The views of a scene show one set of named points, each view turned or mirrored, and shifted as a whole, with a little noise and some points left out.
(in the rows, 128 means zero)

Scene 1
View 1
z_25: [145  62 174 112 101 117  95 165]
z_215: [138  74 185  98 102 125  74 165]
z_292: [124  98 165 115  99 134  92 169]
z_291: [142  55 178 122  98 110 105 155]
z_473: [110 136 149 112  97 151  83 181]
z_713: [137 110 114 139  93 128 137 193]
z_484: [137  79 186  99 103 129  73 165]
z_55: [132  83 164 121 100 126  97 165]
z_200: [127  59 195 120 101 118  86 145]
z_919: [150  61 183  97  97 118  80 166]
z_764: [115 101 134 159  97 125 140 159]
z_385: [101 113 160 135  97 141 103 153]
z_875: [129 104 125 147  93 122 144 175]
z_203: [ 78 126 191 127 102 153  70 137]
z_422: [ 97  79 185 153  96 123 113 120]
z_910: [115  80 196 112 104 127  75 146]
z_507: [134  46 210 110 103 116  74 137]
z_711: [ 94 115 164 143  97 139 105 146]
z_611: [145 109  85 159  92 118 175 198]
z_163: [ 73 152 130 162  96 152 125 156]
z_988: [134  62 165 145  98 111 129 147]
View 2
z_200: [204 218 126 103 132 108 154 149]
z_910: [187 208 147  84 151 117 142 180]
z_215: [194 206 156  91 157 112 117 162]
z_988: [180 204 128  99 125 132 141 133]
z_292: [158 184 163  68 161 138 110 178]
z_611: [104 154 132  88 102 198 102  87]
z_919: [199 207 147 100 152 112 115 141]
z_764: [128 176 129  81 115 169 140 139]
z_25: [188 203 141  98 141 120 128 142]
z_55: [169 193 146  87 140 133 125 149]
z_203: [155 190 156  56 161 132 148 223]
z_385: [140 184 147  68 139 148 138 179]
z_711: [141 186 143  69 136 152 148 186]
z_875: [128 170 136  83 120 172 122 127]
z_484: [191 203 155  88 157 114 117 165]
View 3
z_988: [127  94 151 138 132 160 102 109]
z_484: [136  99 148 162 131 172 112 163]
z_422: [121 101 100 122 101 158 104 104]
z_764: [ 94  92 127 101 128 109 122 113]
z_292: [119  98 136 143 127 147 122 160]
z_711: [104 104  97 119 108 138 124 146]
z_215: [136 100 150 162 133 172 112 161]
z_507: [151 100 142 165 119 194  92 126]
z_473: [104 102 118 135 122 128 140 194]
z_200: [138 101 138 152 122 178 101 127]
z_163: [ 77 105  79  98 107  96 143 158]
z_713: [ 96  88 166 120 154 104 135 156]
z_919: [136  97 165 164 137 173 106 145]
z_910: [135 102 124 155 113 175 109 149]
z_875: [ 91  89 142 103 143 105 131 127]
z_55: [120  96 143 138 131 149 118 144]
z_291: [131  94 159 146 136 162 102 117]
View 4
z_484: [180 114 139  94 178 134 135  77]
z_215: [182 114 139  90 176 141 133  77]
z_292: [179 117 126 104 189 116 128 105]
z_385: [186 105 112  98 194  94 129 128]
z_910: [196  98 131  75 177 124 143  88]
z_919: [175 121 138  86 170 157 129  82]
z_875: [159 138  98 111 188 117 108 167]
z_711: [189  98 111  91 193  87 133 135]
z_713: [152 146 108 134 191 129 102 138]
z_200: [191 104 132  62 165 143 138  99]
z_203: [209  77 121  90 201  69 147  95]
z_507: [193 100 140  51 158 153 143  85]
z_163: [185 103  88 121 212  53 121 168]
z_611: [140 167  83 133 192 129  87 201]
z_25: [178 124 133  81 168 150 127 100]
z_422: [202  92 108  53 174 109 140 144]
z_764: [173 125  96  96 182 112 114 172]
z_473: [175 113 119 128 207  84 126 101]
z_988: [182 120 121  71 165 152 126 125]
z_291: [180 121 126  70 163 159 128 116]

Which points are out of place in each view (at most two, in the order of its rows)? Write - if all are in place.
view 1: z_713, z_988
view 2: z_200, z_292
view 3: -
view 4: -
